A landscape with many valleys, sampled at points; each row gives a point and its height.
A ball rolls from a point to the lowest of its 2 nearest points, and stops where none of them is lower. Distance is the straight distance between rows; heights are no part of it.
bosag h=610: [ 99 120 104 108 144 115 128  74 111 137 152 188 145 197 194 108  98 129
  54 137 127 139  77 131 148 118 110 112 133 102 176 139 117 119 173 144
 148 121 124 136 127 171 101 104 183]
Raf h=539: [141  93 131 132  96 152 138  90  94 114 155 188 116 203 175  99 110 161
  99 123 161 161 140 146 128 136  62  95 133  83 168 146 115 152 131 109
 107 137  86 127 166  86  97 119 127]
gok h=590: [122 136 182 119 137 110 125 135 162 130 130 125  81 133  98 122 139 139
 132 171 143  84 135 115 131 134 102 101 143 106 109 167 160 143 100 127
 113 113 157 113 150 140 148 124 142]
roduk h=451: [160 122 144 116 131 102  94 126 147 158  98 156 128 183 150 141 126 133
 131 133 109 111  98  71 140 151  77  99 170  86 139 172 141 108 111 117
 135 102  93 142 123 181 144  83 159]
refam h=672: [108  99 158  70 153 117 151  83 144 146 143  89 177 124 139 180 169 166
 153  78 108 140 112  85 153 135 133 144 129 132 126 119 167 135 141 154
 155  98  41  74 115 147 176 176 129]
zomav h=132: [136 101 157 144 107 174 127 155 137  86 102  91  75  83  80 127 120 144
 148 137 141 143 176 127 126 138 119 120 123 108 139 127 121 140 132  96
 108 186 140 161 155  25 149 127  92]
Fofo h=587: [163 181  74 109 117 145 115 168  90 104 128 141 159 135 180 138  69 153
 117  87 101 117 104  99 106 150 140 121 137 128 125 171 118 147 144 122
 157 135  95 130 105 175  98  92 120]
redug h=493: [122 157 132 135  97 134 147 166  90 112 149 194  96 163 138  58  81 133
 118 153 155 108 157 161 134 125 123  98 120 114 149 120 138 112  92 130
  91 143 182 149 116 136 118  89 105]
zapo h=537: [ 91 152 170 131 148 160 171 142 144 144 130 158  89 173 121  92 164  81
 125 190 185  66 136 178 138 127 159 126 151 160 142 103 121  66  69 114
 118 149 203 152 160 112 125  65 142]
let h=534: [175 155  88 147 110 112  83 154 147 150 111 158 163 145 141 159 129 114
 111 153 113 121  98 108  97 148  82 115 185 127  92 178 100 127 127 111
 119  83 150 130 120 216  93 123 147]
Naki h=381: [126 158  81 141 106 166 150 176 128 131 143 128 184 113 140 138 113 122
 122 119 127 139 119 143 126 101 185 163 140 193 136 114  72  87 148 118
 145 154 151 129 107 145  96 113 105]
sop h=526: [133 112  84 161  95  73  93 116 134 140 124 183 143 145 110 124 130  72
  96 161 140 135 122 129 133 101 101 123 132 137 123 123 121 121 126 133
  82  85 185 130 117 180  80 159 142]
Dideg h=540: [143 124 135 134 108 156 131 123  89 125 115 128 132 171 127 120 143 104
 160  92 146 125 147 126 119 184 150 135  97 134 175  91 145  72  70 112
 150 174  66 171 146  52 126  87 105]
runi h=352: [104 108 143 119 137  85 143  67  93 152 154 201 133 213 169  93 152  65
  98 130 171 127 119 182 173 119 138 132  76 136 158  63 156  93  65 152
  81 122 139 148 119 117 118 137 139]
Gug h=122: [150 108 101 179  81 130 106 153 167 118 100 123 151  85  74 173 146  91
 144 141 131 164 158 124 140 124 121 148 130 166 116  91 106 114 128 102
  71 140 168 136 132 103 104 177  87]
Nube h=324: [ 84  56 113 139 142 113 132  62 139 134 145 120 123 122 131 134 137 125
  87 123 130 189 123 119 150 101 108 141  89 118 161 101 123 154 185 132
 132 148  98 127 150  65 141 178 138]
mav h=323: [104  72 168 122  98 121 146 101 165 122 138 115 163 125  85 165 180 150
 156 138 162 167 150 118 196 131 126 129 107 157 140  87 164 132 131 142
  73 140 115  95 150  89 154 209  84]
Vime h=334: [ 98 129 140 101 184 126 147  57  97 160 144 151 132 215 191 133 171  60
 113  91 156  97  91 159 115 155 146 163 103 162 141  95 139 104  66 140
 180 119  77 129 131 108 117 104 181]
Lipo h=514: [ 97 152 170 126 138 194 182 157 152 133 145 137 117 144 137 101 131 177
 113 173 161 105 119 146 161 113 153 105 174 144 160 136  98  91 156 108
 150 165 157 145 154 109 137  81 146]
guvit h=442: [190 130  67 172 125 155 119 132  81 107 109 138 120 125 125 116 127  96
 131 108 126 119 149 166  35 159 119 160 124 141 117 122  86 127  90  75
 136 168 121 166 155  82  69  90 118]
guraf h=631: [135 156 188  67 155 140 156 135 161 154 162 104 144 141 134 143 164 203
 141 143 136  92 102 113 124 139 132  96 174 131 108 177 145 142 133 134
 150  98 103  94 137 205 158 121 160]
Kop h=479: [167 147  96 139 152  95  75 144 102 127  89 111  87  99 135 134 103  87
 121 100  86  96 112  99  74 140 104 124 135  91  84 175 128 145 101 127
 152 101 123 137 101 161 131  93 146]
Taf h=608: [192 118 102  98 118 140 117 135  93 108 134  79 136 115 120 165 138 145
 173  65 104 125 129 104  71 138 129 133 125  94  75 166 133 197 112 126
 115 108  73 104 121 153 123 159 104]
Res h=646: [106 177 132 123 111 165 153 141 129 144 148 187 145 176 168  87  95 177
  94 183 143 120 108 147 151 103 120 102 179 126 165 153  95  98 179 129
 134 113 188 126 126 204 100  87 161]
Sor h=227: [ 91  90 174 116 120 152 158 100 132 134 146 157 121 169 128  89 123 144
  89 142 179 174 134 152 186 123 129 103  94 120 197 107 142 105 159 141
  99 158 120 149 146  65 155 120 113]
tadog h=455: [100 133 191  78 170 136 141 126 126 149 120 102 112 141 153 121 109 157
 141  88 105 120 106  88 162 153 143 108 117  99 169 139 161 100 129 150
 201 147  58 142 112 105 199  79 143]
Nol h=453: [134 147 146 126 146 112 102 148 143 113  96  79  59  72  67 136 140  84
 163 134 121  84 158 128  77 124 127 129 111 107  55 150 163 165  84 140
 110 101 173  97 125 121 155 154 128]
ket h=406: [119  99  95 112  92 115 149  85  88 108 184 169 177 176 156 125 120 136
  97  91 154 171 118 150 162 111 146 148  86 162 154  92 132 142 137 135
  99 136  85 108 128 112  97 170  96]
rudus h=407: [ 61 142 131 120 187 143 173  90 142 174 158 102 143 129 147 135 191 113
 121 131 138 111 102 160 111 104 165 162 134 181 108 107 118 111 137 131
 183 112 116  85 138 128 144 141 164]
zeva h=295: [156 163 119 155  76 147 122 214 129 101 102 123 122  79  94 117  86 129
 154 142 123 117 164 135 127 131 150 113 141 141 122 127 114 102 122 114
 114 157 188 148 108 136 113 112  89]
kazif h=601: [138 163 119 104 101 176 182 167  93 112 189 122 140 118 126 106 128 170
 150 114 164 101 157 178  76 117 190 134 123 169 109 128 109 146 108 109
 128 149 130  95 134 132 102 126  96]
biga h=509: [182 151 134 164  95 128  82 162 183 151  86 146 149 150 111 167 147 122
 142 174 124 121 130  97 127 161  55  97 204 115 110 172 104 102 115 102
 107  88 169 145 136 193 108 118 146]
Vome h=433: [112 141 106 123 140 115 113 141 156 134  94  52 153  32  89 186 138 115
 153 103  79 134 121 105 120 110 145 155 127 142  86 121 143 144 170 156
 149  98 145  80  87 166 167 187 122]
zimab h=562: [157 155  67 137 100 130  92 139 110 113 106 175 179 159 183 141  75 135
  91 128 105 148  98 102 126 138 101 121 164 136 135 162 100 130 159 126
 130 106 115 125 111 192  76 114 131]
redek h=211: [106  79 144 170 170 175 138 104 180 164 104 110 137 132 132 142 167 131
 116 144 127 185 117 117 164 131 109 158 153 150 182  94  83  89 174  85
 155 169 118 176 167  39 145 104 130]
gov h=483: [169 139 143 127 100  58  85 154 111 121 112 161 113 137 111 110  96 118
 148 142 122 100 128 110 148 126 112  99 113  81 106 141 192 134  83 146
  70  74 148 138  83 185 140 138 116]
fanud h=244: [170 156 150 158  89 138  92 200 166 105  70 106 107  90  67 149 122 133
 173 150 120 103 172 103 124 170 105 107 155 104 116 152 133 108 103 110
  98 150 177 158 129 126 136 115 104]
zaso h=46: [137  82 108 165  78 158 125 136 159 111 115 126 159  99  90 163 141 125
 124 131 137 198 152 145 157 119 126 157 123 167 144  85  89 110 159 100
  82 161 130 152 150  59 107 168  73]
golu h=630: [ 95 141 108 122 121 105 125 114 118 141 149 191 146 180 162  95  94 137
  68 181 133 126  97 145 133  93 124 118 145 117 157 141 104 112 176 156
 124  97 194 124 116 227  88 111 173]
Memi h=491: [122 142 134 168 170 157 132 136 150 158  97 113  95 136 113 123 175  79
 135 151 140  93 133 146  95 147 131 157 156 157 141 115  98  75  90  80
 165 155 142 175 155  65 119  75 150]
voze h=503: [147 113 141 101  95  45  86 127 138 135 127 174 164 141 117 135 109 172
 120 163  98 139 102  90 167 105 126 109 139 107 131 134 165 130 161 175
  89  61 139 127  99 244 143 172 151]
Mekug h=501: [118 107 105 161 103  68 100 115 121 129 127 148 115 116  93 120 149  41
 120 145 146 124 144 158 131  90 127 149  90 157 102  88 144 117  86 147
  76 101 180 115 109 121 102 171 117]
moga h=508: [145 113 103 125 139  54  74 111 115 113 106 140  71  93 120 114  83  88
 104 122  89 107 111  99  98  94  88 101 118  53  92 185 156 161 128 153
 117  87 131 131 102 188 134 122 179]
radob h=198: [105 120 165 117 128 141 133 144 138 103 116  84  84  78  95 122 118 150
 149 117 129 125 156 115 149 123 142 119 103 106 128 127 157 137 138 136
 133 160 129 129 136  67 177 138 103]
labeg h=629: [213 149 103  80 113 130 118 139  87 128 141 111 157 143 132 162 144 136
 162  81 127  96 119 111  62 166 132 121 145 114  66 175 135 181  78 123
 120  79  63  98 132 195 116 130 115]
zufi h=480: [156 138 154 146  99 137  91 145 166 143  86 182 123 185 137 129 114 147
 132 166 114 135 130  86 160 164  51  76 187  78 149 169 137  96 125 115
 112 103 136 157 139 162 128  90 146]
Rov h=260: [ 92 121 165 116 122 137 164 138 124  88 162 120  65 105  93  88 117 141
 124 161 166  98 167 157 138 104 151 123  99 134 117 122 154 150 107 131
  88 155 178 117 148  77 141 141 105]
Zisu h=550: [129 115 105 158  97 133 131 119 156 127 140 160 132 141 118 128 136 112
  87 177 147 151 132 149 129 103  97 129 160 143 136 130  87 119 153 101
  97 122 174 127 146 129  90 149 138]
luv h=468: [176 136 110 183 139 168 139 138 107 136 106 132 108 148 107 116 157 102
 147 150 143 100 149 153  56 169 113 144 153 140 130 124  96  95  80  63
 139 169 128 178 173  72  90  70 127]
gunas h=286: [113 127  85 160 194 155 152 123 127 128 150  74  96  53 125 116 140 128
  97 120 116 131 122 165  69  88 134 171 137 149  94 143  71 170 166  94
 172 144 160 117 145  88 115 128 153]
Gigil h=661: [158 163 141 112 106 158 150 180 168 117 143  89 183 103 102 173 167 193
 175 124 137 120 142 135 113 155 148 113 170 160  99 145 104 141 135 120
 121 128 136 109 131 179 120 150 107]
Per h=207: [148 109 128 116  73 179 179 135 144  98 172 147 175 141 121 150 148 196
 136 155 168 168 155 160 135 122 123 125 169 160 131 122  91 158 155 104
  71 141 122 105 172 119  81 174  92]
Befor h=571: [124 139 140 128 130 127 145 128 152 143 158 142 120 156 127 121 144 140
 112 159 152 105 125 140 117 120 109 111 158 132 121 148 119 134 118 115
 118 118 150 116 145 148 111 130 142]
Zeg h=316: [ 75 100 113 134 140  99 136  70 107 149 144 193 125 179 157  99 131  52
  65 142 152 145 107 178 168  98 135 138  87 148 170  73 109  78 124 156
 106 135 170 157 124 120 100 120 157]
Gebu h=484: [ 88 151 166 110 152 173 158 136 133 144 135 109 125 146 153 103 103 172
 122 116 130 129 109 120 164 136 150 102 127 121 178 135 128  94 162 127
 189 176 102 156 131  95 170  76 144]
nidad h=477: [ 87 171 141  78 150 115 149 154 123 143 143  93 134  70 119 121 122 143
 142 120 108  97 114 135 103  99 186 136 114 154  70 129 156 143 140 182
 158  74 139  59  91 208 180 140 137]
lan h=242: [122  90 150 152 176  99  96  99 163 132  91  65  58  77  98 135 154  95
 144 133  98 131 142  93 106 119  82 137 125  71 105 141 137 168 129 117
 141 133 137 135 144  70 166 135 145]
kimo h=584: [170  64 108 176 102 166  78 111 124 121  87 136 154 141 153 145 124 126
 137 104 110 206 140 101 130 169  72 132 112 106 176 117  78 145 154  93
 111 154  57 171 151  59 114 122  88]
nabab h=478: [144 135 108 155 123  87  88 131 122 132  90 107  89 105  93 138 154  39
 154 117 124 100 155 136  95 134 127 140 106 132  80 116 152 128  67 118
 107 105 152 123 113 106 119 149 124]
fepi h=632: [119 107 154 162 168  99  84 123 204 150  86  87 113  95 103 158 148 131
 116 186  88 139 114  74 140 130  72 121 176  95 129 160 107 131 179 117
 149 120 163 150 147 135 155 127 175]
bof h=301: [119 108 131 120  96 117 148 119  85  74 162 150  66 114 103  76 111 122
 124 126 164 126 178 178 123  94 134 128  78 120 119  98 157 161  93 130
  63 161 158 114 127  69 115 154  90]
Momu h=535: [150 162 139 111 165 133 132 134 106 148 126 110 116 150 141 127 146 105
 151 109 130  70 120 135  66 170 142 134 139 128 104 151 145 122  72 115
 177 111  85 122 141 133 130  82 147]
Kuvaf h=133: [117 103 180 162 160 165 137 140 198 138  91  89 122  93  87 158 174 146
 140 178 141 145 141 105 169 139 111 134 166 143 147 120 105 118 157 101
 125 166 161 159 164  66 144 123 123]
mal h=294: [151  70 121 146 145 121  81 108 142 133  80  68 115  86 106 158 150  91
 164  82  77 162 144  74 118 138  86 147 103  86 119 116 126 161 131 113
 126 139  94 148 131  68 159 153 105]
nalas h=384: [ 91 127 150  97 140  76 146  87  80 142 168 175 148 198 163  91 131 111
 126 110 151 121 110 164 171 119 167 135  69 133 143  66 184 111  76 175
 107 103 109 124  94 135 149 143 127]
bira h=341: [155  74 119 157 172 138  88 110 119 131  91  80 104 109 147 125 118 111
 150  78  70 152 131  86 107 156  87 154 111  87 147 124  97 157 144  95
 178 159  80 179 134  54 144  91 124]
neze h=379: [145 137  71 128  91  96 108 141  83  92 162 143 109  90 119 101  80 112
 104 121 127 131 138 156  86  75 121 120 100 112  81 140 123 190 131 139
  72 106 182  98 111 181  78 168 117]
Zef h=533: [150  97 115 132  88  83  78 117 160 138 105 154 182 148 124 170 128 134
 127 126 102 170 101  77 173 134  94 115 137 108 144 138 140 125 158 152
 101  84  99 129 111 181 124 166 130]
turu h=564: [148 114 102 146 122 141  95  96  95 122 103 191 125 191 200 108  89 122
  87 121 125 167 123 111 139 151  57 103 132  69 178 156 110 129 144 119
 135 140  84 149 140 110 104  90 138]
Koni h=555: [107 164 144 139 159 118 133 122 120 158 122 170  88 180 146  93 143  48
 126 146 148  58 119 170 118 139 131 125 129 138 122 112 142  76  51 133
 141 117 178 150 124 138 113  77 166]
Bako h=325: [124 138 125 116 100 185 160 137 136 101 149 131 147 119 159 118  83 226
 106 132 121 171 128 142 152 115 114  97 154 114 169 149  83 144 211 126
 143 146 116 117 136 128 112 132 123]
mupus h=276: [ 68 106 147 126 140 134 162  87 123 145 148 178 117 169 143  75 119  99
  68 146 165 160 116 183 182 101 150 116  94 134 193  88 124  78 158 152
 118 156 158 159 137  92 132 107 142]
dozif h=660: [ 85 149 170 125 122 111 136 164 136 131 133 131 125 114 108  85  93 152
 128 159 133 124 135 129 191 107 160 104 102 127 158 104 155  93 145 160
 108 139 176 136 105 142 164 131 115]
kat h=358: [ 81  81 125 128 112 106 160  89 156 140 150 103 157  96  90 158 186 106
 132 137 142 162 138 134 175 102 150 169 106 176 130  72 160 125 147 145
  85 130 128  81 141  98 145 214  91]
Neno h=238: [ 96 150 128 162 203 140 136 118 153 158 120  73  80  61 104 131 171  99
 111 153 120 102 125 162  81 115 133 157 140 156  76 133  97 148 135 114
 170 118 169 115 145 102 145 120 163]
sim h=372: [134 134 145 125 107 171 132 146 149  87 125 107  98  96 144 120  75 222
 119 142 113 157 154 116 125 130  83  84 167  65 146 171  91 175 199 116
 140 150 131 129 148 103 125 115 131]
vaki h=652: [112 118 186  64 143 139 181 104 145 141 173  94 149 130 126 152 170 208
 160 107 140 108 124 120 138 128 143 112 147 125 115 142 162 168 125 144
 147 110  78  74 146 142 161 158 124]
zanu h=470: [133 147 116 134  86 127 161 169  88 120 172 185 154 161 140  86  99 141
 134 148 163 121 149 166 133 105 155 133 121 155 138 107 120 111  90 128
  84 128 175 127 106 160 100 119  97]
Zukir h=413: [155 152  74 116 114  76  99 137  74 107 153 161 125 122 155 111  91  98
 102 118 126 109 112 141  86 102 127 120 108 130  72 156 134 175 103 154
  91  76 147  95  96 208  83 141 132]
vubol h=558: [146  89 111 143 105 118  77 104 134 133  98 142 164 166 150 162 131 109
 132  92 117 171 108  83 157 151  92 131 117 111 153 127 127 121 128 113
 120 126  67 144 125 116 123 145 117]
keba h=343: [120 127  85 123  94 124 132 135  89  87 156 133 101  91 115  93  75 104
 108 108 135 139 155 162 103  85 135 133  85 123 104 121 120 163 129 132
  98 147 161 113 109 109  91 151 108]
sivo h=342: [145 165  81 154  84 166 116 200 126 104 100 112 167  73 124 141  72 139
 134 104  95 146 130 125 126 125 168 140 134 163 134 123  73 102 171 119
 143 162 155 145  95 138 101 118  95]
Fiv h=515: [101 135 162 157 168 187 172 146 171 142 119 124 101 135 113 117 181 121
 119 201 164  93 126 155 135 120 151 138 191 163 140 127  87  76 119  76
 143 166 180 157 175  89 128  75 144]
Meno h=441: [123 146 106 112  97 139 157 142  71 125 167 170 180 176 164 103 100 126
 127  99 156 146 126 151 156 127 181 157 101 175 156  84 123 103 105 139
 105 137 108 132 100 139 101 124  91]
movu h=134: [126  98 124 141  86 194 178 142 144  99 146 144 160 114 114 147 135 169
 114 152 160 193 151 183 148 102 141 148 155 165 153  98  80 124 171  92
 100 166 134 133 164  61  95 149  80]
Kavi h=277: [134  73 165 104  94 136 162  90 153 111 174 129 154 157 114 157 173 189
 144 130 173 158 149 121 160 134 110 116 132 136 135 114 144 172 137 120
  77 142  95  97 172 100 127 195  98]
bif h=561: [132 147 127 133 118 180 175 144  87 115 136 135 121 146 132  94 124 129
 143 113 150 120 154 169 104 152 179 140 111 150 167 100 120  75  95  99
 160 200  96 164 148  49 118  72 104]
vefeg h=439: [100 123 154 121 172 127 140  93 174 182 124 101 134 153 119 166 208  97
 143 147 145 103 110 115 140 136 127 143 155 161 118 118 144 103 105 126
 162 104 107 115 146 125 158 136 156]
fivu h=536: [128 124 118 114 127  62  74 133  77  99  93 138  60  93 126  87  48 105
 111  98  87 131 121 100 137 117 107  94  73  50 127 155 180 133 128 168
 128 119 122 146  83 135 157 110 147]
bakom h=383: [154 109 130 163 175 149  97 122 129 156  95 119 104 157 171 123 125 109
 136 117  95 124 116  88 101 174  79 134 145  98 167 149  92 114 129  86
 189 156  95 186 145  81 137  54 152]
tuke h=269: [ 99  58 124 162 154 150 115  69 155 151 115 135 140 154 149 138 142 117
  71 134 127 208 109 129 166 126  88 138 124 118 201 110  77 110 195 112
 139 150  97 163 153  57 130 122 144]
Reke h=560: [156 139  98  94 117  87  92 136  63  85 109 111  92  92 130 117  61 100
 141  59  87 113 123 100 115 113 147 125  87  79  85 145 177 169 106 168
 125  94  95 121  71 150 137 135 113]
luzim h=609: [149 168 122  92  93 135 136 174 105 108 144 140 156 128 145 123  61 196
 145  96 108 118 120 112 134 131 145 106 137 122 127 156 144 139 138 145
 129 114 112 117  90 194 121 121 105]
Dup h=367: [107  74  95 118  92 112 138  77 102  97 173 140 136 123 131 120 105 145
  95 105 143 189 138 142 155  83 126 128  83 115 152 104 136 167 179 147
  88 138 104 105 136  89 108 195 111]
Suneg h=669: [124 130 128 137  89 117 109 152 130 118 119 147 132 132 119 102  81 151
 108 141 121 160 132 122 177 126 123 102 119 112 169 131 137 113 166 151
 111 130 147 144 112 138 135 128 120]
dev h=512: [165 133 132 108 102  70  88 142 147 127 128 148 136 116 104 133 116 154
 132 148 113 117 117  95 127 116  95  94 156  95  88 164 160 152 126 154
  75  60 145 107 109 234 128 159 141]
Tures h=467: [ 96  93 146 129 168  81 114  53 151 170 110 131 127 169 133 155 195  58
 130 120 129 123 104 113 146 129 106 152 107 138 132  97 170 103  93 142
 144  93  92 108 131 110 152 154 166]
keteg h=586: [125 129  73 134 156 119 102  89  85 109 109 188 108 174 218 103  67 111
  53 122 100 162  93 118 125 136  82 114 112  81 172 160 106 140 171 142
 164 150 100 152 124 125  96  80 178]
mokuz h=395: [ 79 110 113 117 140  90 145  90 150 144 129  90 161  71 102 166 165 100
 136 119 110 151 128 115 141  95 152 172 105 157 104  81 173 131 163 167
 127  95 133  69 105 145 158 211 119]
Leben h=457: [141 146 148 117  95  67 112 169 110  93 138 145  88  99  91  85  76 147
 149 154 122  96 165 134 137 107 133 100  91  86  92 130 182 158  90 151
  57  99 190 118  92 164 153 151  99]
naz h=188: [157 128 138 167 115 128  92 168 177 106  70  76 114  60  49 169 159 104
 171 150 120 120 171 110 127 145 127 145 140 142  92 116 134 122 106 112
  88 142 190 136 134 105 139 165  93]
suf h=418: [134 122 157 119 158 128 103 123 140 157 100 112 124 166 166 137 129 132
 139 112 102 113 105  71 137 173  98 116 153  94 160 157 130 101 111 110
 184 132  71 161 128 128 159  74 151]
Lev h=680: [107  85 130 144 161  54  63  81 151 153  63 115  88 104 111 140 134  57
 116 120  79 149 110  78 155 123 100 136  94  85 132 121 161 103 132 155
 151 107 105 145 108 106 173 136 168]
fil h=612: [124 157 194  84 152 116 142 157 187 137 135  98 114  92  98 144 155 187
 151 169 126  88 119 104 134 132 133  87 167 115  87 172 148 152 140 149
 134  98 152  96 135 200 176 129 145]
keso h=412: [ 96 169  82 126 141 149 167 150 104 132 152 145 155 123 183 103  87 108
  85 121 126 127 101 153 126  87 194 152 123 182 139 119  78 103 155 140
 174 149 149 116  94 166  99  90 149]
Budeb h=516: [143 128 124 136  91 156 147 123  81 107 156 203  98 182 146  70 102 155
 112 137 161 123 165 166 119 133  87  93 143 106 152 135 128 143 110 108
  97 150 135 139 153 101  96  99 115]
tosi h=651: [109 125 127 146 137 125 102 139 171 140  97 107 128  92 116 137  97 141
 103 138  88 152 110 102 157 122 113 118 140 105 150 141 105 115 191 134
 159 135 141 147 121 124 144 126 150]
Domo h=57: [157  99 164 180 134 176 124 153 171 111  90  91 104  90  90 142 151 154
 163 163 130 144 166 119 125 160 106 144 156 131 139 117  84 131 139  76
 125 175 146 175 171  38 136 111 103]
nudu h=494: [126  93 164 126 136 107 103  89 148 173  94 127 139 189 127 152 190  68
 162  99 137 131 123  89 168 179 114 137 105 131 164  92 168  75  67 125
 142 119  64 156 138  87 163 120 119]
Fol h=371: [128 136  95 125 151 111 125  89  85 136 136 164 131 186 185 127 132  65
  99  93 136 112 104 147 122 142 134 148 101 150 136 113 136 103  83 138
 148 142  98 141 113 113  95 101 153]
solet h=628: [118 158 134  86 107 140 141 172 131 115 135  96 181  92 135 136  86 194
 157  85 101 136 111 106 168 125 178 123 119 150 127 121 144 119 161 167
 157 140 109 112  79 179 158 137 105]
tumam h=557: [130 147 164 133 165 118 126 119 102 141 116 139  46 157 133  99 153  70
 144 127 140  57 145 164  68 161 114 119 112 106 112 134 153 111  41 121
 166 133 123 148 142  89 129  76 166]
tozon h=452: [173 174  67 128 127  80  73 156  71 115  89 161 101 123 154 123  85  61
 112 107 108  83 112 120  72 144 110 116 123 109  71 179 145 146  81 138
 129  92 134 134  89 191  99  84 140]
busul h=621: [160 181 117 126  98 189 177 177 100 117 182 149 139 135 126 108 127 185
 135 143 160  90 142 168  66 143 140 104 166 150 107 168  95 156 113  97
 127 139 147 106 165 171  90 108 115]
pafo h=475: [144 130 149  98  85  57 108 146 121 124 135 157 189 140 125 140  92 181
 158 135 110 145 114 100 191 116 156 115 104 118 130 100 181 126 128 179
  75  80 120 126  64 209 159 173  88]
pigiv h=579: [147 159 112 122 108 175 178 150  56  96 162 128 106 124 121  89 112 134
 155 104 149  89 162 178  64 135 178 133 100 138 133 110 124 122  85 108
 149 190 102 131 142  73  95  85 104]
dupi h=676: [155 162 114 147 139 163 134 177 163 147 124  74 174  89 113 168 159 162
 156 124 116 122 112 130  97 150 145 145 171 167  95 145  75 126 148 102
 165 135 134 132 129 158 122 125 136]
mebaf h=611: [ 89 107 196 134 166 123 131 103 195 135 129 115  95 122  95 144 160 168
 113 213 143 113 115  95 151 124  99 101 173  99 133 165 137 134 165 128
 125 121 166 131 171 133 151 130 173]
gela h=645: [ 78 154 161 112 113 139 168 168 136 121 155 106 159  95 124 112  95 192
 137 135 133 131 130 131 187 101 192 125 109 156 140 106 143 113 169 170
 135 146 152 108 102 165 158 149 101]
bave h=415: [ 98 120 145  78 148  69 147  79 100 139 162 145 142 150 145 116 126 141
 135 109 127 124 113 131 159 105 165 138  79 133 120  90 197 136 111 178
 123  79  99  87  94 159 163 170 132]
Gikup h=444: [122 131 168  82 119  81 140 127 116 131 137 131 151 126 108 128 131 159
 174 111 124 109 132 111 166 127 164 131  97 129 109  97 202 136  91 172
  96  73 102  93  88 174 181 171 104]
gize h=409: [152 144  55 146 142 137 137 113  72 115 136 165 132 152 175 119 127  59
  90 106 141 115 121 176  63 139 140 166 120 168 120 116  87 123  97 100
 142 156 125 143 134 113  58  95 140]
sep h=273: [111 133 138 106  87 165 184 146 140 102 184 137 174 125 144 121 110 217
 117 159 149 159 133 157 155  93 139 110 159 150 145 131  88 152 197 133
 106 132 154  96 142 162 102 158 122]
Vad h=694: [161 135 153 145 169 155 118 152 172 152  94  40 140  65  88 181 192 136
 183 118 105 117 141 112  95 166 137 157 156 139  85 137 124 149 128 116
 173 122 119 124 149 120 162 136 125]
laku h=668: [ 72 116 122 144 169  87  94  97 163 163  91 104 118  99 115 146 135  91
 103 134  85 136 105  89 164 111 130 133 113 117 145 117 148  88 162 152
 174 118 133 140 108 127 172 131 170]
Nekav h=517: [126 102 154 131 109 118 128 111 129 141 129 146 129 180 113 130 161 103
 152 113 162 137 141 131 158 152 125 125 107 140 156  92 164  96  75 124
  99 137  98 144 142  81 137 143 101]
Lege h=585: [174 123  71 104  94 130 110 130  66  77 131  98 140 117 132 146  89 121
 161  47 111 133 133 109 101 128 146 140  89  98 101 141 151 185 112 136
 113 127  67 115 106 118 102 154  89]
loz h=712: [189 113 142 131 163 153 120 116 124 143 102  54 167 116 116 169 179 137
 205  78  92 122 134  89  76 183 137 165 130 120 118 122 118 151 113 102
 176 134  54 138 146  95 142 122 111]
pevod h=424: [145 148 132 122 114 111 124 154 120 100 145 115  67  88  74 109 128 114
 152 145 143  88 165 152  78 116 140 110 102 116  49 150 153 187  85 134
  69  97 190  89 130 154 125 154 100]
fafik h=329: [ 97 135  93 146 187 151 151 114 125 133 146  91 119  80 150 116 112 138
  96 106 100 142 106 144 105  95 150 161 127 156 129 123  86 138 182 116
 199 158 125 129 121  89 124 113 163]
vam h=689: [117 131 104  97 154 141 146  99 123 141 145  82 186 117 154 175 146 143
 147  61 104 133 111 107 120 135 168 168 116 161 119 115 139 140 137 143
 181 117  51  83 110 133 143 157 117]
Sori h=642: [183 157 142 128  93 173 153 180 151 103 149 113 137 115  91 149 158 189
 160 156 159 116 161 148  87 162 114 100 186 135  81 165  98 175 128 104
  95 132 157 113 176 157 104 149 106]
tovu h=507: [119 182 128 102 165 130 133 144 116 156 141 104 127 115 138 128 148 103
 138 117 127  78 110 152  73 136 168 133 124 159  73 146 132 141 100 141
 171  80 126  82 116 185 139 113 150]
refos h=705: [130 156  68 104 138 131 128 119  90 113 125 103 175 119 172 158 101 106
 134  58 100 131 110 113 122 138 197 174  86 173 128 106 131 127 136 143
 183 149  65 113  93 125 122 128 108]
pamar h=177: [ 75 119 161 134 191 109 138  97 177 139 109  65  79  64  94 146 175 122
 130 164 122 119 135 115 110 110 123 141 131 120  88 140 149 161 153 137
 156 116 158  88 147 104 176 157 158]
gegif h=370: [ 71 147 103 118 197 150 159  89 130 154 159 117 147 130 177 126 137 120
  84 116 122 125  78 149 126 100 177 159 131 170 141 118  89 108 161 138
 204 147 116 122 116 129 127 111 180]

For each start below, name the point where the ball stops.
vefeg: pamar
tumam: zaso
vubol: Sor
golu: Domo
fepi: pevod
zanu: Domo
Zukir: Domo
solet: pamar
